A landscape with many valleys, sampled at points; each row gives a point and its height.
From any point a ball rolls to the lowest of the 6 points nearest to it. It stops when none of these is lower. Distance is the straight distance between rows; heights are no part of it.
z_905: [142 128 108 134 122 118 115  81  80 134 115]  (h 0.83)
z_230: [134  96 114 184 157  95  95  89  75 144  98]  (h 1.61)
z_543: [164 139 105 106  97 166 149  65 118 108 150]  (h 4.42)
z_829: [114  63 130 167 142  80 125 143 143 147 111]  (h 2.87)
z_613: [109  88 126 136 127  88 134 137 140 138 121]  (h 3.44)
z_73: [129 118 118 108  99 118 147  99 122 125 129]  (h 2.05)
z_832: [155 142 111 145 153 114  64  76  56 105 113]  (h 1.33)
z_475: [165 153 109 126 128 139  96  64  67 105 126]  (h 1.59)
z_696: [ 93 151 154 125 152 134 128 210 167 154 121]  (h 3.15)
z_37: [100 127 164 151 175 131 125 224 170 173 108]  (h 2.63)
z_399: [124 181 145  97 112 193 156 180 188 110 165]  (h 1.65)
z_581: [154 140 111 126 112 131 124  73  81 123 125]  (h 1.11)
z_79: [101  77 148 154 156  92 121 186 171 143 116]  (h 4.91)
z_755: [ 99 166 161 124 153 156 137 215 161 165 119]  (h 3.58)
z_824: [141 127 116 102  94 142 157 101 137 110 145]  (h 3.07)
z_181: [135 154 133  90 100 177 159 145 190  93 175]  (h 1.53)
z_457: [142 126 113 105  96 131 150  97 121 118 136]  (h 2.56)
z_706: [121 187 153  99 124 187 149 191 180 124 147]  (h 1.80)
z_848: [144 139 125  90  91 167 163 125 176  98 167]  (h 1.70)
z_710: [143 133 120  97  91 151 160 107 150 105 160]  (h 2.32)
z_954: [104 130 137 102 122 120 144 168 162 118 137]  (h 2.98)
z_13: [115  78 122 160 135  84 130 122 124 145 111]  (h 1.78)
z_776: [111 112 129 105 111 110 147 143 144 121 133]  (h 4.35)
z_165: [113 146 138  95 113 142 149 164 170 114 140]  (h 0.84)
z_716: [152 134 114 105  91 145 159  83 125 116 150]  (h 3.52)
z_286: [137 117 108 147 132 108 107  83  79 140 108]  (h 0.92)
z_310: [124  71 122 179 142  82 119 108 108 151 104]  (h 1.62)
z_276: [143 112 113 183 170  98  66  83  61 122 103]  (h 0.79)
z_748: [159 148 105 125 117 143 115  62  76 117 129]  (h 1.54)
z_837: [121 127 129  99 105 127 153 137 153 115 141]  (h 2.41)
z_846: [140  89 116 200 170  90  79  88  75 142  95]  (h 2.02)
z_250: [130  73 114 184 148  87 108  97  97 152  99]  (h 0.74)
z_47: [130 109 115 139 120 103 129  89  93 141 117]  (h 0.98)
z_993: [ 97 125 158 135 160 119 125 207 167 155 114]  (h 2.78)
z_964: [ 95  92 146 140 146  94 124 176 167 138 116]  (h 5.82)
z_122: [100 124 150 115 136 113 131 187 161 130 127]  (h 4.64)
z_545: [122  81 118 158 137  92 121 102 103 146 109]  (h 1.28)
z_587: [ 99 152 151 106 135 141 137 196 168 131 132]  (h 0.60)
z_146: [165 151 110 130 142 131  75  68  55 100 126]  (h 1.52)
z_272: [143 133 112 149 135 113  94  73  65 125 112]  (h 0.99)
z_607: [130 201 152 103 122 212 157 186 190 131 163]  (h 2.52)
z_544: [117 114 121 113 109 105 144 122 134 125 126]  (h 3.16)
z_179: [ 99 139 162 137 163 130 129 214 166 162 114]  (h 0.86)
z_875: [176 155 107 121 117 167 118  52  80 106 145]  (h 2.85)
z_72: [154 144 113 139 138 129  90  70  63 116 116]  (h 1.12)
z_851: [111 170 151  96 126 159 144 191 169 119 142]  (h 1.47)
z_436: [131 116 116 122 108 112 134  92 106 134 120]  (h 1.16)
z_498: [124 167 146  93 114 171 153 176 181 109 161]  (h 1.32)
z_339: [105  74 139 154 141  88 126 159 157 143 115]  (h 4.26)
z_227: [188 166 102 122 134 178  98  50  75  86 150]  (h 4.45)
z_241: [103 108 137 118 124 102 135 157 152 130 128]  (h 6.05)
z_252: [106 187 162 109 137 177 153 203 166 152 132]  (h 2.50)
z_745: [128 133 120  99  94 134 158 118 149 109 148]  (h 2.99)
z_21: [134 100 114 163 138  95 107  82  81 145 102]  (h 1.09)

Call two points neighbours if one is among the 6 nearest of the other. Go from one point of each pair to the other, from neighbour to neighbour, staying as low as possible. Name the highest point that can't be avoided.
z_250 / z_905: z_21
z_587 / z_276: z_457
z_905 / z_276: z_286

For each start below, name the point where the ball stops.
z_73: z_905
z_498: z_587
z_613: z_250
z_181: z_587
